Points, in no order, along strands that fork, close into loops and pass close to each other.
Two points are linked if the straight distance between their rows is under 111. Some points are linked to none.
silus: [-15  12 -12 -48  23 -31 -29  -2 -30 -36 -35  -6 -30  23  12  15  34  41
  15  14  21  23 -16 -26  18  -6  14   8   0   2  12 -17  19 -21 -11  15
   7  10  41 -26  74  11  66  -2   2   0  29  -4  25   6 -10  17  45   4
 -36  11   1  40]
vabon: [ 25 -12 -33 -21  -7   8  18 -12  40 -10  27  18   3 -21  24 -25 -17 -26
  17 -45  -2  39   5  -3 -25  11 -21 -25   8 -12 -10  -5  -1   0 -12  14
  25 -26   1  -8  -4  20  -7 -17   5 -11  -7  24 -43 -26   5   9 -29  18
 -16 -11 -30 -15]
rin: [ -2  -5 -18 -49  14  -4  -4  12 -26 -22  -9  21 -35  10  21  32  29  10
  11  13  17  28 -18 -18 -17   4   2   7   4  32   8 -18  19  13 -28   0
  11 -22  28 -32  30   7  40 -15  -1 -31  23  10  18 -22  -7  18  26  15
 -22   1 -18 -11]
fetu: [  3   2  23  28  -9   9   9 -13  -3  14 -10 -12  43   1  -4  20 -22  11
 -22   6  -4 -16   1  13  31 -20   2  27  14 -25   7  -2 -16  -5  26 -16
 -26   8 -27   5 -34 -49 -23   5  -3  36   1 -31  30   4  -9  -9  17 -31
  33 -10  22  12]
Ruko: [-12  45  54   4 -14 -17 -48  20 -42 -35  -9  13 -45  27  21  14  27  29
  10  52  18 -16  30 -15 -32 -17  25  20   2  19 -12  12  13  33 -27 -22
  16 -14  -4 -11 -26   1 -22  -5 -29 -21  14  19  32   1 -19  19  16  -4
 -14  12  -4 -25]
Kopi: [  4 -29 -13  33 -23  35  23  16  47   9   1   6  40 -14  23 -24 -49 -14
  -9  -7  17  35   5  18 -15 -11 -24  11  23  -7  -3  20 -24  19  25 -17
  33 -17 -30  18 -54  -9 -57 -10  -2   1   2  -5 -39  -5  -8  -4 -14   5
  25   7 -21  12]
moge: [-40 -29   1 -22  43  -4  -3   1 -21   2 -30  -5 -25  27  -9  11  39   2
  24   1  -9  14 -43  -5  11  27  -4 -19 -52   9 -10  -7 -17 -47  26  25
  -6  33  16  -2  62  -6  71  18  10  18  12  -7  -6  31  16   3  29  17
 -19  12  17  39]
seteg: [-27  -9  39  24   9  41   1  20 -17   7  21  -5  -2  19  26   2   2  -8
  -4  57  19 -17  19   8 -35  20   3  22 -25  48  13  18  -4  43  -2 -42
  37 -36 -22   6 -22  -3 -37  -1 -10 -49  10 -16   3   3   8  17   0  20
  19  18  -8 -13]
Movaz: [ 10  15   7 -12  13 -19 -17  -8 -38  -6   7   7 -14  18   4  23  18  12
  -5   9   1 -26 -22   5   8  -7   5  20   4  18  12  -9  14  11 -13  -8
 -23  -8  -6 -16  -9  -3  20  -9  -4  -9   9  -8  32 -12 -10  21   6   7
   6  -6  -1  -9]
radol: [ 22 -13  19  30 -12  31   1  -6  -6   0  50  -7  15  -1   4  30 -43  -8
 -42  22  19 -49  -9  40   4  17  36  40   9  34 -13  22 -20  28   5 -53
 -10 -52 -66 -13 -45 -18 -47  -9  -9 -22  20 -35  -3 -22  -6   7 -13  36
  38  -4 -18 -34]
tufu: [ -6  29  -8  -3   6 -52 -34 -20 -28 -10 -36 -32 -18   8 -26 -23  23  36
  16   4  -8  16   9 -12  10 -18  12  -9  -2 -36  19 -15  31 -42 -11  30
   2  22  65  18  56  20  37   1   8   9  -4   4  10  13   1 -12  21 -41
 -24  13  16  39]
bof: [ -4 -18 -14  -5  19   7  17  -3  20  14  34   2  11   4 -25  10   7 -14
 -14 -17  -9 -32 -32  10   2  16  -8  -6 -22  32   0  -6  -6 -12  15   9
 -38   5 -17   5   2  -3  10   3  21   6  -8  -7  -2 -10  11   4 -12  29
   7   2   3 -13]
pulom: [ 18   7  12   8  -6  -5   1 -14 -13  -5   9 -13  26  -9 -11  33 -20   7
 -20  -1   0 -39 -12  19  28 -13  23  38  25  -7   2   3   0   2   6 -18
 -43  -8 -39 -18 -34 -37  -9  -8   3  28   8 -35  37 -17 -11   4   6   2
  20 -20  14 -14]
miki: [  5 -43 -35 -10  -5  20  26  -2  45  12  14   3  42 -31  10 -33  -8 -37
  22 -39   9  41  -3  -7  10 -10 -37 -10  35 -44 -10 -11 -27 -13   8  18
  12  -4  -2 -10   9   6   3 -19   9  13   2   0 -10 -11  18   7 -14  13
   4 -13 -13   3]
tomir: [-27   6  37  30  20   8   5  11 -16  26  28  -7   2  25 -29  19  10   0
  -8  25  -9 -47 -23  11   8  22   1  -2 -50  16   1  13 -17  -2  19  -1
 -22  16 -21  16 -11 -23  -3   8   4  -2  -5 -14  20  13   5   2  -5   7
  19  10  15  10]
Bizi: [ 35  25 -39 -12 -12 -12 -10 -25  29  -4  17  -5   1 -25 -29 -16 -10   8
  -2 -49   3  -4  14   5   8 -19   5   1  44 -37  17 -27  18 -17  -1  16
 -22  14  18  -5  34  31  26  -7  28  22 -29  15  -4 -26   8 -13  -1 -13
  -2 -15  -6  -4]
vul: [ 12  28  14  -6   3 -13   4  -1   8   5  54  16 -27   9 -44 -11   8 -12
 -12 -24 -58 -57  17   0   1  37  16 -52 -50  21  -8   9  10 -13 -18  32
 -49  15  -9  28  -3  19   2   5  -3   5  -8  51 -19  23  -7 -23 -46  17
 -33  -5  10 -36]
rivuk: [  2  45  54  14 -13 -16 -11   9   3  -4  12   9 -35  11 -23 -25  10   5
  -5  16 -38 -31  37  -7 -18   9   8 -33 -24  14 -37  16  11  26  -1   0
   1   4 -15  26 -50  16 -52   9  -7 -16 -29  46 -14  31 -23 -13 -40  -2
 -18   7   9 -33]
ved: [-51   3  28  22  25  57  -2  19 -24  33   4 -12  29  43   6  25   2 -23
  -9  90  26 -56  -4   6 -12  68   4   5 -53  18   8  62 -33  -9  31 -37
  12 -10 -29 -14  10 -42  -8  44 -36   2 -14 -43  24  27  27  -6  21  -4
  50  20  15  22]
tek: [-10  18  -4  -2  12 -30 -22   3 -21 -18 -45 -20 -25   6  16 -28  13  35
  25  16  17  36  23 -24 -10 -29   3   0  16 -19   2   3  32   4  -6   6
  43   9  55  13  33  17  10   8 -10 -14  12   4   3   8  -8 -13  17 -32
 -29   7  -4  33]
laren: [  8 -34  -8  10   3  20  27   5  22   7   9   3  16  -3  32  -1 -28 -13
   4  -1  15  25  -2  16 -28   2 -13  12  13  23   0  12  -2  31   9 -17
  33 -37 -23   1 -41   0 -31 -16   7 -19  13 -17 -27 -17  -8  11 -15  12
  17   4 -27  -5]
vit: [-14 -32 -20 -17  11   2  23  -6  29  16  -5   3  30 -26 -18   3  19 -22
  15 -42   0  17 -18 -12  29 -12 -15 -13  13 -33  -6 -23 -23 -50  16  32
 -30  30   3  -4  44   7  40  -1  28  48 -21  -1  14  -2  31   4  14   0
   0  -6  17  16]
sapes: [-10 -65 -36 -11  14  32  32   8  50  17  21  -1  53 -24   2 -23   2 -47
  22 -30   7  39 -24 -11  20  11 -41 -21   3 -37  -9 -19 -49 -16  15  28
   7   4  -4  -3  20  -6  11  -7  16  12   5  -7   3  -1  36   2  -7  33
   7  -2  -4   6]
dat: [ 33  37  -6 -15 -18 -27 -32 -13   0 -29  15  15 -38  -1 -12   2   2   2
  -9 -14 -25 -17  19 -13 -16  16  11 -12 -11   8   5 -26  29  27 -36   2
  -4 -10  13   4  -5  31  -1  -5 -11 -20 -12  42  -1 -30  -7  -7 -27   1
 -39 -16  -1 -28]
rana: [-25 -15   8  23  -1  14   3  18  -4  14 -69 -17   6   5  47 -37  -2  11
  41  11  15  47  34 -26 -32 -18 -15  -9  13 -27  -2  32 -19  12  28  -2
  74  18  28  12  10  -3 -10  18 -29  11 -10   0 -26  32   2 -14  12 -30
   9  16   0  35]
Por: [ 26 -11 -22  30 -25  30   4 -15  25   8  30   1  30 -36   2  24 -60 -36
 -48 -18 -10 -34  -2  40  26  -9  22  32  34   8   3   5 -13  -2 -10 -16
 -31 -14 -41 -12 -50 -34 -37   9   5  33  22 -12 -22 -28   4 -12  -1  36
  18  -9 -20 -34]
roda: [ 28  22   3  29 -28  -4  -4   0  11  -6  -8  -4  16 -11  18 -25 -51   5
 -25  -9   0  -3  12  16 -13 -11  -3  18  39  -8   9  14  19  34  -4 -23
  26 -11 -22  10 -58   1 -51 -11 -23  -6 -11   8 -34  -7 -33  -7 -25 -11
  10  -9 -25  -4]
sazod: [ 26  53  12 -22 -21 -41 -48 -27 -22 -24  16  13 -45  -1 -33  15  16  15
   2  -6 -21 -39   8  -3 -11   3  20  -2 -10  -8  13 -27  24  11 -40  13
 -22   0   8   3   5  28  19 -12   0 -11 -10  36  26 -21 -24  -3  -9  -6
 -27 -12  19 -12]
Vemud: [  4  15 -23  -7  -1 -26   8  -1  30   6   0  11   5 -19 -22 -31  16  -5
   1 -39 -15   8   9 -15  -9  -2 -16 -47  -4 -23   6 -11  23 -31  -5  36
 -23  25  28  16  26  28  30  -2  18  16 -37  32 -23   4   6 -21 -17 -16
 -22 -13   7  14]
fad: [ -8 -22 -11   0   6  10   9 -15 -14   9 -45 -28  42  -6  15  31 -14  12
  12  -8  13  18  -1   4  45 -27  10  33  29 -24   7   9 -10 -20  18 -13
 -18   3   2  -6   6 -28  11   6  -4  42  17 -48  37  -3  20   4  41 -45
  23  -4  23  22]
bave: [-38 -23  19  18  24  33  -5  21   6  11 -58 -19   1  27  42 -29   7   7
  37  37   5  38  27 -23 -49   9 -15  -9 -11  -6  -5  37 -27  22  36  -4
  77  15  14   5   6 -14  -8  34 -23   4  -4   2 -28  34  15 -21  15  -1
   4  26  13  22]
suk: [-11  15   6  49 -41  18  14  24  26  13 -36   3  40 -16   0 -41 -32   8
 -21  -2 -11   5  28  -4   4 -21 -23 -21  13 -32  17   4 -20  12  12  -8
  25  28   3  29 -41  -8 -64  16 -17  14 -46  10 -34  36 -24 -24 -13 -42
  24  10  14  30]
mep: [ 15 -30  -5   4   7  19  16  -1  15   5  29  -1   7   6  15  11 -18 -16
 -17   0   9  -8 -14  23 -19  14   3  15  -5  40   0   5  -2  25   6 -23
   6 -38 -31   2 -27   5 -29  -6   7 -24  17 -18 -20 -27   0  14 -16  26
  18   4 -23 -19]
kipa: [-22 -27 -22 -16  11 -15  15  -6  -2  13 -14  -3   4 -11  19 -22  22 -15
  37 -21  13  52 -13 -22   4  -6 -26 -18   7 -33  -9 -10  -5 -28   5  29
  22  19  25 -11  46   7  46 -12   8   4   1   7  -4   2  12   0   1 -11
 -12  -5  -4  25]
loseb: [-12 -11  -7 -46  -2   7  11  44 -20 -29  -8  23 -55   5  20  18  34   5
  15  23   4  51  -7 -23 -39  19  18  -9 -22  51 -13 -14  20  24 -38  -2
  21 -29  27 -32  25   9  16  -9 -18 -51  29   9   8 -11   1  15  21  27
 -29  10 -26 -33]
pim: [-14  25   4  -5  16 -46 -39  -4 -25 -19 -39 -16 -36  15  -3 -23  28  36
  18  16  -3  26  14 -30   3 -17   9 -13  -7 -17  -2 -13  34 -13 -14  19
  15  18  58  10  48  19  30  17   0  -4   7  11  12  15  -4 -15  16 -22
 -42   7   8  33]
Disaz: [ 11  12  -5 -14   6 -18  -6   3  -3 -10   1  11 -17   3  11 -12  10  -1
  -2 -10 -15   5   2  -9 -24   4  -8 -14  -6  17   3  -9  32  27 -21  -3
   5 -11  10   3 -11  17  -1   0  -5 -21  -3  15 -11 -23  -3  -1 -20   1
 -24 -10 -11 -10]
nube: [-21 -10  19  21  25  17   1  -2 -27  15   7 -12  13  22 -14  33   8   2
  -6  29   2 -25 -34   7  25   3   8  20 -28  16   7  12 -24  -4  38 -15
 -22   9 -12   0  -5 -41  10   9   3  11   3 -38  40   7  11  13  21   5
  30  10  17  14]
Sed: [-10 -12  25  -8   2  29  18  31 -10 -14   8  14 -40  17  14  -5  20  -4
  -3  38   0  32  17 -10 -45  27   9 -12 -34  51 -20  -1  13  49 -25 -18
  21 -36   2   1 -11  21 -34  11  -7 -66  22  -3  -8  -4  16  10  -9  19
 -16  18 -23 -39]
Nelen: [ 38  12 -21  36 -43  15   0 -13  29   3   4   2  31 -21  11 -12 -71  -8
 -43 -12   5   3   4  28  11 -15   3  30  53 -14   3  14   5  13  -4 -19
   3  -5 -33  -2 -66 -15 -55  -2 -14  10   4   1 -41 -12 -22 -11 -20   2
  22  -9 -32 -17]
Bukav: [ 12  41  22  -7 -18 -26 -46   8 -37 -33  -7  15 -40   8  10  16   9  24
   4  23   6  -5  15  -6 -28  -6  14  19   8  11   3 -13  23  49 -42 -21
  16 -22   0  -7 -27  17 -18 -11 -24 -37  18  19  27 -23 -22   9   3  -7
 -17  -1 -11 -25]
Bobil: [ 30  29 -17 -10  -7  -4  -3 -15  15  -8  47  18 -24   4 -22   2  -2 -16
 -16 -51 -39 -32  14  -1  -1  24   7 -37 -27  20   8 -14  15 -11 -23  16
 -30   9   4  17   8  19  24   4   1   7 -22  53 -29  -8   9  -7 -39  16
 -32 -15  -6 -33]
tida: [-12  33  62  50 -33   7   6  -4   1  17  -7   5  24  -3 -15   6 -15  13
 -14  33 -21 -41  26   2  -3   6  -5  -4 -17 -18   6  24 -33  -6  23   0
   6  21 -22  20 -43 -53 -55   0 -14  33 -38   8  -5  34 -32 -25   3 -35
  28  10  43  25]
nup: [-38 -33  -5 -23  34  10  27  15  15   7  13   0  -8  -4  13 -30  19 -31
  34 -10  -6  41 -20 -12 -27  34 -29 -49 -50   4 -27 -11 -15 -15  -3  27
  25  10   6  15  18  -1  19   8  19 -31  12  13 -23  15  21  -8 -13  17
 -21  -3  -3   4]
Liv: [ 10  -2  28  14   1   9  -4 -10 -35  -9  22  -6  12  -2  -1  41 -15  15
 -20  23  16 -53 -17  30  18  -8  32  42  15  12  -5  19 -18  17  10 -45
 -38 -34 -51 -21 -46 -38 -11 -15   3   1  23 -42  47 -18 -14  19  14  15
  38 -17  14 -27]
pel: [-26 -15  20   9  39  30  -4  12 -32   7   2 -12  -6  36   3  36  15   8
   2  48  23 -19 -33  10  11   8  13  25 -33  32  10  19 -29  -6  33 -30
   0  -4 -10  -6  19 -28  21  12  -7 -12  17 -38  34  18   8  23  32  21
  30  14  10  12]
femu: [ -8  26  -9  30 -13 -39 -16  14  12  -2 -44 -13   0 -20  -8 -54   5  17
  15 -10 -10  19  32 -13  -4 -28 -14 -36   7 -40  -3   2  22  -7   0  13
  22  23  53  30   1  23 -27  12  -2  -1 -37  18 -16  33 -13 -32 -11 -52
  -3  10   5  19]
Dig: [-23 -16  10 -33   8  18  25  32  -6 -14  -6  17 -44   8  24  -7  26  -2
  25  25  -5  66   3 -27 -44  16   0 -27 -28  36 -33  -8  15  23 -23   0
  35 -24  20 -11   3  12  -8   5   3 -49  26  11 -12  -4  10   2  -5  18
 -30   8 -22 -22]
mivo: [-18   3   7  32  -4  -5  -1  20   8  13 -51 -11  -1  -3  24 -42   2   3
  20  -1  -6  36  27 -17 -18 -22 -21 -28   3 -21  -6  20   6   6  14   4
  41  29  32  25  -8   8 -22  19 -11   2 -31  11 -23  33  -1 -19  -1 -32
  -1   9   3  23]
Zep: [ -7   1 -12  -3   4 -26 -12 -24 -21   9 -44 -22  18  18 -23  15  12  15
  10  -2  -5  14 -14  -8  40 -18   6   6   0 -28  10  -4   8 -52  12  16
 -23  28  26   1  48  -1  42   6   1  44  -4 -25  29  14  18   1  27 -41
   5  12  19  36]
roro: [ -5  -4  -4  -5  -3  -5  -9 -21 -21   3 -62 -35  40  19  -3  24  -6  32
  11   5   2  20   1   0  51 -24  21  17  19 -34   4   5 -10 -52  18  -6
 -12  17  21   0  42 -20  23  13 -11  54  13 -47  36  13  27   2  46 -60
  22   8  19  36]
lib: [ 22  -7 -22 -30  -7  -4   9  -7  24  -8   3  17 -11 -17  26 -10 -12 -12
  16 -23   6  33   6  -6 -34   5 -21  -6  17  -2   2  -7  18  22 -15   2
  30 -27   7 -13  -4  23   0 -16   5 -19   0  16 -27 -36  -5   6 -19  -1
 -18 -10 -26 -10]
noz: [-12   0 -27 -15   2 -27   5  -8  13   6 -12   3   1 -23  -1 -35  20  -8
  24 -31   8  35   6 -19  -6 -12 -24 -27  13 -40   0 -14  14 -32   1  35
   6  19  35   5  40  25  34 -13  16   6 -21  22 -14  -6  11 -12  -2 -25
 -15 -10  -1  21]
ruzel: [ 22   2 -13  24 -35  24  11  -6  34   6   5  -2  50 -33   3   0 -60 -11
 -43 -11   1 -12   8  27  30 -27   7  37  48 -24   4   2  -8  -2  -1 -21
 -25   4 -31   0 -50 -35 -49  11   2  40  19 -16 -17 -11 -14 -20  -1   1
  19 -21  -9  -8]
lovo: [ 28  24  17  -7 -36 -27 -36   9 -23 -40  19  27 -50   2   9  31   5  10
  -9  17   3 -26  13  10 -22  15  23  16 -11  26  -5 -13  13  50 -47 -27
   0 -33 -25 -14 -27  22 -28 -20 -30 -35  16  18   9 -36 -14  22 -17   2
 -18  -8  -7 -47]
raku: [  3  23 -13  -4   8 -42 -14 -24 -13  10 -12 -10   2   2 -35  -7  19  15
   4 -14 -12  -3  -2  -9  19 -13   3  -9   2 -29  21 -21  29 -41  -7  33
 -26  27  30   8  40  17  41  -5  13  20 -25   3  19   4   6  -8  13 -32
  -9   8  18  29]
fepi: [-19 -53 -21 -17  22  22  31   3  38  16  12   0  44 -38 -18  10  14 -44
  17 -41   5  14 -30  -9  31   0 -19  -9   4 -25  -6 -25 -51 -40  19  29
 -22  22 -11  -4  36  -8  29   7  30  40  -6 -11  15  -4  39   8  18  31
   2  -7  20   2]
zasid: [ -5 -18  -3 -20  25  11  15  -2  -4   4  40  10 -11  11 -17  16  20 -12
 -17  -2  -7 -35 -31  11  -9  31  -2  -6 -41  46   0  -7   0   1  -3  -2
 -30  -9 -10   3  11  10  12   7  13 -24   3  -5  -8 -13  10  14 -15  35
   0   1  -3 -21]
lub: [  5  33  43 -11  -8 -23  -5   4  -4   0  47  21 -59  15 -48  -1  20   1
 -12   5 -49 -60  28   2  -7  33  28 -44 -56  25 -35  18   5   7 -16  16
 -46   9 -19  23 -17  28 -17  11  -4  -9   1  51  -8  22 -11 -11 -44   5
 -30   0  19 -47]
Gim: [ 13   9 -18   8  -2   1  11  -1  33  12  33   8   6   3 -27  -8  -3 -14
 -19 -38 -29 -24  -5   1   2  14 -12 -32 -17  15   5  -4   7 -17  -1  28
 -36  18  -8  15  -7   9   8   5   7  19 -13  23 -28  -3   3 -13 -27  15
 -10  -5  -3  -7]
rogin: [-20  -7  22  35   0  46  17  20   8  19  36 -12  27  14  11   4 -25 -27
 -20  49  30 -31  10  25 -22  44  -1  17 -30  38   4  33  -9  33  16 -44
  24 -30 -45  19 -23 -15 -51   7  -3 -32 -12 -23  -4   1  15   0 -11  14
  38  16 -11   2]
ripa: [ 13  24  17  23 -10 -16 -11  -2 -14  -2 -16  -9   4   2  12 -15 -17  10
  -4   3   1  -5  13   1 -12 -16  -6  14  23  -8  12   7  29  31  -7 -15
  23  -1  -7  10 -43  -2 -27  -6 -17 -10 -11   3  -2  -3 -23  -3 -14 -20
   6  -8  -6   9]
lofed: [-37 -22  -1 -44  26   4  23  18  -7  -6  -2   7 -36   1  20 -17  29 -14
  33   5  -9  58 -11 -25 -29  19  -9 -45 -40  14 -34 -14   7  -5 -16  20
  31   3  23 -13  23   2  22   3   9 -36  20  19 -16  13  17  -3  -3  25
 -44  -7 -10  -7]
rufa: [ 14 -22  -8 -37   5  12  11   6 -13 -12  25  28 -23   9   6  26  24  -6
 -13  -1  -1  -8 -21   6 -20  26   5   8 -26  55   2 -17   7  18 -26 -10
 -13 -31  -5 -14  15  18   9  -3   1 -42  14  -2  -2 -26   7  26  -5  32
  -9  -1 -15 -36]
Nom: [  1   0 -29 -39   5 -15  -6 -30 -13 -10 -11 -13 -12 -22   6  -8   9  22
  33 -19  31  36   6 -12   2 -19  -3  20  51 -28   9 -19  15  -4  -6  20
  22  -5  39 -22  47  22  44 -22  27 -14  10   3   8 -26   7   4  25 -24
 -12  -6 -10  13]
gud: [ 37   2  -3 -19 -16  -8 -15  -4 -22 -27  35  28 -30  13   3  42  13   0
 -27   3  -1 -44 -10  18  -3  19  17  24 -17  35   3 -21   0  27 -34 -20
 -18 -31 -20 -26  -1  14   3 -17 -13 -32   9   5  14 -34  -4  33 -16  22
  -6 -11  -5 -50]
puse: [ -6  -8 -20 -49  27 -19  -9 -15 -27 -19 -32 -14 -12  12  14  25  25  22
  17   4  32  25 -22 -16  31 -15  11  23  19  -4   7 -10   7 -25   3  11
   8   8  30 -29  63   5  69  -7  12   7  27 -14  25   4   0  21  43   1
 -13   8   4  26]
Mak: [ -8 -20 -12  10   9  17  19   1  39  28  33   0  36  -5 -37  25  -5 -19
 -20 -13 -12 -36 -24  10  29  11 -10  -3 -22  12   0  -6 -20 -22  29  16
 -51  18 -25  10  -1 -20  -5  17  26  39  -1 -17   4   1  18  -8   3  18
  12   1  14   2]
guzur: [-16 -29   7 -16  43  18  -2  12 -33  -4 -14 -10  -7  30  19  43  21  16
   4  34  28  -3 -37   6  25 -12  14  37 -13  36   9  11 -28 -12  32 -22
  -4  -8   3 -16  32 -27  45   6  -1  -8  37 -40  41  18   5  30  45  30
  25  12  11  10]
bigo: [ 34   0 -11 -24   7  -7 -12 -15 -24 -14  26  11 -10   5  -8  38  15   0
 -21  -5  -2 -51 -22  19  16   3  15  30   3  24   9 -12   1  11 -14 -16
 -37 -20 -21 -25   1   4  21  -9   7  -2   0  -9  27 -30  -1  31  -3  33
   9 -12   4 -41]
Lifab: [ 13 -28 -42   0 -27  20  19  -1  52   4   6  14  36 -34   9 -43 -28 -28
   6 -35  18  41   8   2   4 -17 -32  -9  46 -46  -8   2 -14  -9   6  14
  15  -5  -6  -3 -12  15 -24 -18  -4  17   1   5 -33  -7   4  -2 -26   3
   7 -14 -18  13]
fem: [ 33 -12  -6  29 -21  24  -1 -17   3  -4  33  -4  20 -14  14  23 -62 -19
 -43   2   2 -33  -6  44  10  -1  35  42  29  19  -5  14 -12  21  -4 -38
 -19 -33 -56 -14 -60 -31 -48  -6  -8   4  22 -24 -13 -30  -7  -6 -12  34
  28  -9 -25 -40]
Leta: [  0  46  52  -4 -10 -31 -19   8 -13  -2  22  20 -52  18 -31   0  32  11
  -2  21 -34 -41  25  -4 -14  10  19 -29 -37  13 -34  13  15  20 -13   4
 -23   6 -10  18 -32  20 -22   6  -4  -9 -13  41   4  16 -19  -5 -28  -4
 -25   3  17 -29]
benur: [ 28  18 -31 -28  -2 -19 -18 -42  -5  -9   2 -14 -12 -19 -19  -8   3  29
  15 -40  11   8  12   0  -1 -20   9  21  48 -34  22 -33  18  -3 -11  17
 -12   7  32 -12  41  30  33 -13  34  -3 -17   3  15 -34   9  -3  22 -21
  -6 -10  -2  -2]
lelu: [ 26  22  13  33 -39   5  10 -14  19   8   8  -6  46 -20 -11   8 -48   6
 -42   3  -7 -27  10  22  38 -28   5  27  37 -30  -4  -3 -10 -14   6 -15
 -26  11 -36   3 -48 -42 -47   5  -8  43   2 -14  -2   6 -30 -24  -5 -26
  23 -21   8   1]
Tefa: [ 27   5 -45   3 -30  12  10  -8  54  -1  16  21  11 -30   0 -41 -31 -30
  -6 -50   2  26  14   6  -6  -6 -23 -27  30 -29  -3   4   3 -14  -3  18
   6  -4   2   2 -16  24 -16 -12   1  11 -11  31 -52 -12   2  -6 -29   8
  -5 -14 -26   0]
tama: [  7  23 -24  20 -17 -33   2  11  32  10 -13   5  13 -23 -32 -41   1   6
  -5 -25 -18   6  20  -4   4 -20 -18 -39   9 -36  15  -8  18 -29  -6  31
 -10  26  34  26   8  26  -8   0   1  18 -32  20 -24  21 -13 -34 -17 -40
  -5  -8  10  23]
gufe: [-11 -45 -16 -44  40   3   8  -4 -23  -7 -31 -16  -4   6  23  39  22   2
  25  12  32  26 -31  -2  32 -17  10  33  15  11  -2   6 -18 -18  24   1
  11  -3  15 -31  42 -16  62  -6   7  11  36 -29  34  12   6  31  44  22
   6   2  13  14]
Dufu: [ -7   1 -22 -21   5 -19  -8 -19 -17  -5 -33 -25 -11  -4  19 -10   1  32
  35   1  36  40  11 -13   2 -27  -3  22  43 -26   9   1  21  -3  -3  11
  36  -3  41 -11  36  14  28 -15   4 -10  25  -8   5 -11  -2  -1  21 -42
 -10   1  -7  37]
Mit: [ -9 -21  38   7   0  48  17  28  -8  -5  22  12 -16  15  24   8   8  -9
  -7  47  25  10  16   1 -45  32  15  15 -27  61  -1  10   5  55 -23 -35
  35 -56 -15  -2  -9  17 -42   8  -9 -75  29 -19  -3   1  11  22   1  21
   8  24 -24 -27]
sono: [-18   9  15 -10  31 -27 -12  -9 -33  13  -4   9 -10  27 -50  17  43   3
   3  -5 -40 -21 -34  -4  40  18   8 -24 -57  -1  11 -13  10 -62   5  44
 -56  39  22   7  49  -5  77   6  13  36 -22  -1  22  40  10   4  18   6
 -26  16  31  23]
sab: [-22 -45 -21 -10  11   7  21  -8   3  21 -33 -15  30 -17  17  15  -1 -13
  27 -14  15  29 -16  -5  23 -20 -10  17  28 -24  -3   7 -24 -19  24   9
  -2  10  -2 -13  13 -16  23  -4   5  32  13 -28  24  -3  23   9  26 -18
  20   0  13  19]
dofe: [-11  31  32  49 -32 -11  -6  18  20   6 -25  -5  14  -6 -10 -46 -16   5
  -7   7 -30 -13  40 -14  -1  -9 -12 -35  -1 -18  -4  14  -4  16   6   3
  22  28   0  29 -48  -3 -64  11  -9   7 -59  25 -27  60 -28 -28 -29 -24
   8  17  20   1]
sigat: [ 17  13 -14 -42  15 -18 -27 -13 -37 -26  -3  12 -25  10   9  33  25  19
   2   9  15  -6 -18 -12   3  -3   4  27  15  18  22 -26  17  10 -29  -1
 -11 -11  16 -28  26   7  44  -7   3 -22  17   3  37 -24  -5  21  27   8
 -12   1  -8  -9]
midaz: [-31 -28   3   1  29   9  17  14   5  19  -4  -6 -11   3  11  -8  16 -17
  24  -1   1  24 -22  -3 -20  11 -24 -20 -33  17  -9   0  -7  -5  14   9
  14  16   2  16   3   0  14   7  13 -11   3  -2 -11   4  12  -3  -4   8
  -4   8  -1  16]
zotav: [-32 -11   4 -40  31 -30 -16  14 -29 -26 -46   2 -32  39  11  10  43  27
  18  13  -3  22 -26 -19  16  13   6 -17 -36   6  -4 -14  -1 -33  11  16
   3  21  28 -16  83   3  73  11   2  16  19 -10   5  30   3  15  40  18
 -39   6  14  46]
toses: [ 33  18 -43  17 -38   9   2 -13  48  10  14  11  23 -29 -26 -17 -36 -16
 -30 -38  -6  -4  18  15  20 -18 -10  -9  46 -27   8  -5   7 -23  -6  11
 -21  17  -1   0 -18  12 -17   0   2  38 -15  17 -33  -8  -3 -19 -18  -2
   7 -13 -18   0]
zeni: [ 52  43 -28  10 -31 -11 -17 -30  23   3  26  -3   6 -21 -44  -1 -33   2
 -22 -38 -14 -27  21  14  22 -12  11  -1  41 -34  20 -21  17 -24 -18  14
 -28  20   1  -3   5  14   4  -1   6  32 -23  21  -9 -10 -12 -25 -14  -7
   1 -15  -4 -19]
zegab: [-12 -47 -19 -26  21  -3  21 -12  -3  14 -14  -9   8  -9  26   1  11 -19
  39 -14  22  47 -19 -16  10  -8 -21   6  26 -24  -8  -5 -15 -12  12  18
  25   4  20 -24  34  -1  45 -18   7   1  12  -8  16  -2   9  14  12  -2
   0  -5  -6  13]
luk: [-21  15  45  36  10  -1  -6  10 -24   8   2 -10  -6  22   0  -6  13   4
   1  27 -17 -23   8   1  -8   2   1   0 -30   9   1  16  -4  15  10  -7
   8  18  -5  19 -28 -21 -15   5 -11   0 -15   0  10  16  -3   2  -6  -1
   6   8  16  12]
duki: [ -1  -8 -12  37 -39  30  23  17  38  17 -22   7  48 -17  13 -29 -43   3
 -23  -8   9  20  14  11   3 -23 -31   3  32 -28   5  10 -24  13  24 -15
  21  16 -13  23 -44 -13 -59   4  -6  14 -14  -1 -36  11 -14 -15  -9 -27
  30  -3  -4  31]
Fur: [  2  40  44  41 -18 -13  -2  15  20  10   4   0  -1  -3 -24 -32  -9   3
  -6  -1 -39 -30  29  -3  -3   1  -5 -34 -16   0 -10  20  -3  11   4   8
   4  21 -14  34 -45  -5 -55   5  -9   4 -38  33 -22  47 -32 -24 -33  -5
  -3  12  18  -9]
Gul: [ -7   3  21  33   5   1   6   6 -11  10 -10 -11  11  13  15  -8 -11   5
  -2   8  -3   0   4   1 -13 -10 -13  12   4   7  14  12   3  20  16 -14
  18   8  -7  13 -33 -17 -18  -5 -12   0 -10 -10   5   3  -6   1  -2 -11
  16   4   0  15]
Muve: [ 12 -11  26  23   0  25   2  -1 -24  -1  45  -7  16  -5  -2  46 -24  -2
 -33  30  24 -64 -23  34  10  10  34  45   2  29 -10  27 -24  20  12 -55
 -31 -50 -62 -18 -33 -24 -28  -7   6 -19  23 -44  33 -17  -4  20   7  40
  45 -14   4 -34]

A tip is a point with one link. Name the tips that can be reached along the links from each point below, in the order of the rows.
nube | moge
sab | vit, sazod, bave
Kopi | Ruko, mep, rogin, Mak, midaz

A fork is a point with three links, a tip a point with one. Leave the first point through the second and follow the links. Name the first fork or tip that comes.
Dufu / tek | bave
nube / pel | moge
tek / Dufu | Tefa
fem / radol | ruzel

Name the points in between on the shortest way along the links from the first point to the second, in order.
ruzel / tomir | Nelen roda ripa Gul luk
zotav / Gul | silus puse gufe guzur pel nube tomir luk
vabon / raku | Tefa toses zeni Bizi benur Nom Dufu tek pim tufu
mep / Movaz | laren Kopi duki suk dofe Fur rivuk Leta lub vul Bobil Gim bof zasid rufa gud bigo
